Points, in no order, along strands that fork and pass close to each other.
In the rows, zero is written as 128.
Two points are linked if the straight distance between their rows is under 130. Some points are linked to none.
zon: [127 143 136 113  98 147 141 176  96 147 156 149 137 125 115  60 150 158
 127 160 151 148 112 102  92 121]
dubi: [118 143  75 113 120 117  78 124  78 148 149 145 174 177 111  83 184 148
 135 151 171 149 167 174 116 134]
bomo: [128 175 153 127 164 181 146 126 108 102 102 124 116 152 138 105 100 106
  99 142 176 138 113 107 127 161]
rukez: [139 135 170 193 137 131 111 110  57 108  91  86  96 100 126 190 109  93
 127  76 109 142  86 142 125 130]
fur: [164 124  97 135  94 138 150 178 166  66 140 162 163 133 152 115 100 144
 112 148 106 135 125  74 164 122]
Kef: [134  89 103 138  75 145 126 173 127 137 158 161 148 117 139  69 145 172
  80 174 114 129 117 103 112 101]
Gavu: [ 77  82 111  95 110 123 148 114 134 156 161 115 108 119 133 116 116 119
 106 106 119 136 148 125 138 111]
kida: [135  90 106 160 128  89 133 114  74 137  86 113 103 114 135 150  86 107
 123 114 112 162 137 154 153 180]
rig: [115 151 165 139  92 107 202 101  77 123  97  91  83 138 174 176  99 110
 119 122 151 161 124 167 162 194]
Kitak: [ 88  64 111  89  91 199 147 141 127 102 116 159 147 124 140  88  97 129
  77 125 163 120 134  99 135 109]
repid: [100 122 108  58  89 173 145  92  99 124 153 107 125 127 174 100 101 141
 111 121 153 140 134 123 171 180]
vina: [ 74 154 184 143 167  73 140  76 140 165 171  99  80 146 164 125 129 124
 107 123 117 157 138 157 147 149]
tavok: [166 134 152 162 163 118  63 105 121 111 114 139 161 133 114 129 153 133
 147 121 137  99  77  92  87 109]
Nof: [117 147 108 116 120 151  94 178 137 151 178 170 154 104  85  55 143 133
 139 127 140 155 133 110  80 118]
rasup: [144  62 136 172 165  66 109 136 149 140 100 151 111 107 139 149  75  69
 124  94  62 124 138 128 109 147]
mani: [130 108  96 104 123  85  92  94 122 167 179 125 172 167 136 135 125 105
 120  94 148 137 136 127 109 145]
Pid: [ 99 151 141 121 143 150 214  87  75 165 138  83  93 119 166 121 125 126
  80 104 154 104 113 143 118 116]
Zin: [119  87  96 122 146 125 126 111  66 116 123 144 156 128  80 117 183  99
 139  93 167 112 144 136 128  83]
Bos: [133 131 142 124 111 165 125 116 188  96 127 140 167  93 157 110 100 150
 135 104 106 101  58  90  88 133]
Pefa: [107 156 192 153 134 130 177 110  77 136 128  93  74 120 139 121 156 153
  98 116 135 142  82 151 135 121]
fovo: [114 187 158  99 121 161 198 106 116 141 113  98  95  91 164 106 124 137
  98 130 183  79 128 116  96 154]
pegal: [141 149 200 132 106 152 121 174 116 110  84 117  99 143 143 138 132 181
 109 154 109 120 101  90 138 127]
domu: [152  93  89 161  91  87 132 102 132 160 101 128 154 116 110 127  96 146
 155 134 171 147 164 164 117 159]
duga: [150 157 104 119 115 160  79  68 107 129 128 162 195 133 149 112 120 128
 109 163 126 129  99 113 181 191]
Femir: [ 99 154 174 128 197 159 138 187 152 115 141 135  79 105 129  83 138 132
 141 147 110 126 120  93  98  99]
fipi: [139  71 126 160 148  78 130 134 133 138  48 129  92 114 125 175  71 106
 141 107  85 115 163 158 136 144]
sakug: [135  74  92 150 128  84 164 129 138 127 116 169 159 111  65 161  87  80
 148  97 160 139 145 110 175 129]
silot: [106 140  45  86 139 158 105 132  94 162 142 116 189 127 111 111 158 143
 135 106 162 144 152 171 101 118]
Vuda: [160  57 109 158  93 108 141 105 137 147  81 110 114 146  90 146 129 119
 162 143 145 120 179 162 105 137]
mep: [182 149 149 130  73 124 134 156 134 140 105 101 117 142 143 131 120 203
 137 169 123 111  88  97 108 118]
sodop: [140 138 176 133  99 105  69 130  85 108 149 132 124 147 155 156 146 139
  68 143 100 145 108 114 206 141]
suput: [ 90 172 102  95 167  94 137 100 135 160 151 119 154 202 109 117 129 145
 156  97 139 146 148 202 117 128]
Kuvid: [ 70 164 173 112 189 107 100  81 159 159 184 129  98 110 150 113 123 122
  73 146 141 125 128 136 165 140]
Seg: [130 119 114 131 111 146 234  94 106 147 124  98 108 162 123 127 101 118
 103 117 136 128  96 126  83 123]
rodev: [ 87 151 196 136 145 128 161 116  59  92 103  75  62 125 181 182 103  90
 118 121 143 152 119 171 177 173]
Buf: [134 104 132 116 145 134 145 137 202 128 109 141 111 143 129 130 103 128
 124 110  69  95 112  92 115  93]
dur: [151 129  35  96 119 152 160 141 185 118 126 149 166 141 120 115  72 117
 163 123 137 128 169 141 108 147]
big: [142 104 100 121 129  87 113 196 171 138 149 148 124 103  96 103 163 159
 190 169 109  90 161 130  93  56]
galo: [123 106  72 168 116 122 114  79 119 195 137 184 201  98  78 110  93 122
 101 120 169 141 112 125 137 165]
gime: [120 101 102 122  82 105 104 101 184 169 136 135 171 125 105 136 106 170
 153 117 187 136 160 118 113 141]
Zap: [ 88  71  78  74 123 167 122 130  74 158 129 123 157 125  95 109 163 108
 127  92 145 131 175 164  97  98]
guta: [159 107 173 170 124  62 110 121 131 111 109  94  96 151 120 231 150  78
 180 111 120 148 165 182 113 157]
vukur: [143 140 143 145 129 153  54 136 168  99 116 159 162  93 141 108 144 139
 148 116 106  76  75 106  75 102]
Balo: [120 112 110  69  50 180 174 122 119 122 116 130 126 115 158  91  92 163
  81 138 173 110 147 107 154 130]
loga: [178 143 118 151 133  43  85 119 134 121 139 152 139 170 139 131 194 120
 128 128 156 127 169 153 141 105]
dileb: [163 126 130 155 173 118  98  87 143 144 134 126 145 121 107 142 129  96
 144  73 115  91 122 128  71 102]
ropo: [145 159 180 109 164 143  93 133 197  93  88 106 107 158 114 156 123 161
 155 170 112  99 114 117 128 127]
vamal: [161 103 133 164 138 125 105 123 124 136 110 104 110 113 113 116 176 122
 163 109 107  96 158 152  56  79]
Daruf: [150 123  67  93 143 150 149 112 129 119 142 119 121 165 126 127  82 111
 147 128 131 126 167 152 111 150]
ziz: [ 86 193 148 105 177 149  95 109 150 151 216 102 122 126 165 111 135 169
  74 167 140 133 120 121 125 115]
golig: [133 120 118 123  76 133 129  77 147 138 129 122 150 119 142 125  90 165
 132 101 102 114  85 108 141 135]
Suke: [110 149  88  62 124 185 181 187 160 134 162 127 119 109 126 112 121 124
 125 129 142 144 141 112  87 126]
rikem: [189 121 115 126 112 103 101 190 132 101 148 125 127 116 120 124 163 115
 191 175 115  81 156 118 109  75]
tusit: [ 99 148 203 189 126 136 115 130  41 107 124  78 105 135 132 167 128 136
 116 112 112 169  75 162 129 133]
zafup: [108 125 106 102 138 199 174 153 137 112 152 116 101 136 147 101 113 121
 105 119  85 120 127 121  66 110]
Nanud: [161 146 124 160 138  82  72 112  97 120 160 141 181 180 135  87 198 127
 143 154 153 126 147 172 150 137]
Guro: [129  94 100 140 111  94 130 122  86 127 112 146 136  98  67 158 161  89
 156  92 155 115 123 115 167  97]
liv: [ 95  94  70 150 136 109 163 112 100 166 141 163 176  94  75 142  90  85
 130  94 163 157 115 126 142 143]
farek: [135 122 187 126 137 128 120 176  97 108 109 111  89 150 106 133 177 142
 140 169 114 140 112 117 109  99]
nuka: [135 201 159 120 131 165 104 138 132  90 144 120 123 110 193  89 109 170
  93 183 146 106  83  90 164 129]
doti: [150  86 117 150 133 118 143 156 165  95 145 115 108 132 149 151  89  45
 136 104  50 129 131 109 107 146]
fefor: [141 128 109 102 111  94  97  97 156 158 151 145 158 132  91 135 148 114
 176 104 169 109 154 119 127 133]
baz: [130 129 109 106  84 136 152 123 168 152 107 140 149 122 138 112 130 215
 121 131 110 111  97  99 124  95]
Lolut: [117 137 139  97 105 124 119 106 100 111 143 114 111 136 161  99 149 161
  99 150 130 134 124 120 194 144]
gedo: [118 146  77 113 122 158  96  98 147 115 155 168 191 112 147  85 108 131
 111 141 126 122 126 111 157 149]
Vifi: [128  63  80 162 117  76 129  96 100 158 134 120 121 110 115 109  53 114
 129 125 141 166 171 161 144 173]
dosag: [ 91 156 140 122 171  66 166  97 130 151 152  97 111 169 117 146 143 121
 166 104 121 152 123 177 129 137]
bipo: [149 129 195 163 104  63 133 140  96  99  98 107 133 166 136 200 201  82
 188 121 153 167 168 186 147 161]
pebik: [129  84 130 164 117 121 144 137 192 113  48 163 104  80 137 162  56 126
 116 110  74 117 119 132 146 162]
memol: [105 184 145 144 146 130 160  67  97 179 133 153 130  97 125 120 141 128
  46 130 135 106  84 131 155 132]
Tis: [155 142 152 131 160 137 124 156 207  90  87 144 121 153 134 162 130 137
 161 170  65 101  90 106  93 102]
lirap: [171 120  94 156  95 116 125 172 123  97 148 139 142 122 106 122 147 137
 154 143 123 130 150  93 135 109]
ronik: [107 159 123 156 131 120 150 147 139 123 126 132 105  63 107 147 108 151
 137 119 110 129  92  96 203 132]
dav: [146 151  63 128 149 138 121 130 173 112 135 185 180 134 126  86  87 120
 129 112 140 134 117 130 117 157]
Lozu: [ 80 110  97  90 116 115 121  84 114 205 180 120 137 133 150 138  92 123
  88 103 130 150 129 122  95 145]
ribez: [105 191  84  82 155 151 153  93 105 162 135 145 178 162 108 134 154 166
 126 103 162 149 113 179 114 126]
Sur: [141  96 143  91  85 117 146 162  81 120 113 125 109 162  88 139 183 145
 154 164 139 124 104 108 133  79]
Tari: [130 120 107 114 133 168 201 138 115 142 110 101 115 159 103 110 140 151
 129 148 109 153 115 126  85 103]
Ruv: [121 114 101 117 136 157 179 149 147  83 152 114 100 141 167 127  94  66
 106 111  77 128 131 108 133 120]
mag: [107 149 200 160 105  70 150 152  91  82 128 104 150 187 138 217 158 111
 157 113 116 192 147 170 169 145]
murud: [ 94 157  93  94 125 156 125 183 182 172 188 155 152 125 129  91 142 129
  99 118 139 168 141  79  98 139]
bama: [177 115 165 165 114 104  26 161  84  83 131 130 141 145 131 149 177 130
 107 133 133 134 126 115 162 124]
pamev: [134 110 135 154  82 154 142 198 138  87 152 171 157 113 172  80 136 146
  84 152 115 112  86  69 149 112]
sebo: [185 148  90 123 134 117 119 121 160  95 147  88 128 137 123 199 129  87
 223 136 130  98 140 108 144 117]
duto: [131 120 166 129 130 120  98 129 176 110  69 168 126  98 145 145  97 141
  90 103  88 104  97 106 177 152]
Nodet: [127 144 122 159 102 117 101  72 114 188 120 166 177 117 104 113 132 136
 101 162 144 154  92 132 161 177]
Zizod: [178 115 153 156 144 114 100 137 139 104  95 110  79 122 130 202 148  73
 196 119 119 113 190 162 135 134]
fas: [111 196 172 113 128 183 168 124 139  99 105 106 108  63 178  92 114 160
 108 151 159  78 117  98 143 133]
suf: [120 145 199 134 146 166 108 119  98  90  60  80  66 127 183 149  90 120
 119 119 139 149 137 156 149 163]
nozos: [126 120 145 111 155 127 107 173 180 132 135 138 118 115 100  96 148 144
 145 131  84 107 134 104  93  68]
Vire: [181 120 157 159 143  75  64 130 150 111 126 137 108 133 117 143 188 116
 123 127 113 137 160 130 139 117]
gopi: [123 129 129 131 167 144 152 156 140 112  99 119  93 138  67 153 143 101
 176 143  91 116 150 141 143 102]
fufa: [ 93 167 164 122 183 154 169 150 149  96 138 116  78 124  94 149 142 114
 141 148 106 125 106 100 143  74]
sunut: [ 70 106 123  64 176 113 176 119 109 155 167 107  93 151 157 146 122  83
  97  92 109 130 136 130 147 114]
Zeruv: [135 154 207 140 153 174  68 150 146  85  78  81  87 138 141 167 107 166
 150 164 134 146 126 156 131 145]
nare: [113 190 141  99 145 176 124 161 154 142 172 141 135 114 175  82 150 165
  75 155 145 110 128 107 138 108]
dera: [161 131 100 144 155 125 106 157 149  74  88 104  87 107 100 171 134 111
 183 138  82 129 171 139 161 124]
sigu: [131  58 131 142 107 132 120 125 140 163 101 135 117 109  79 104 156 139
 161 133 139 112 172 144  61 107]
Lagus: [ 99  90  96 124 137 156  71  87  93 188 146 195 196 110  90  88 181 123
  98 153 139 132 139 156  94 116]

Follow the links from the first point to the second, and from the first to the third. Name the last point that the two ways share.
vina; fufa; vamal -> zafup
Buf; fipi; nare -> zafup
Tis; Suke; bipo -> nozos
dur; Seg; repid -> silot
Kitak; dur; Kuvid -> silot
pebik; mag; suf -> nozos
sakug; rukez; pebik -> Pid
vukur; nozos; Lozu -> domu
tusit; fipi; silot -> Pid

A fork is a point with three links, a tip a point with one. Leave the first point through the second and follow the links. Name the first fork or tip that comes.
mag; bipo -> nozos
silot; dubi -> Kitak
mep; baz -> domu
Vuda; sigu -> Sur
rikem; lirap -> zafup
gedo; duga -> silot

A fork is a point with three links. Follow the links from the first point to the second and name the forks in between, in order.
Balo; liv -> silot
Buf; Suke -> nozos
gopi; mani -> nozos > zafup > fipi > domu
golig; Suke -> domu > fipi > zafup
fipi; Kef -> zafup
suf; nare -> nozos > zafup > Pid
Ruv; Sur -> fipi > domu
dosag; pamev -> Pid > zafup
pamev; sigu -> zafup > fipi > domu
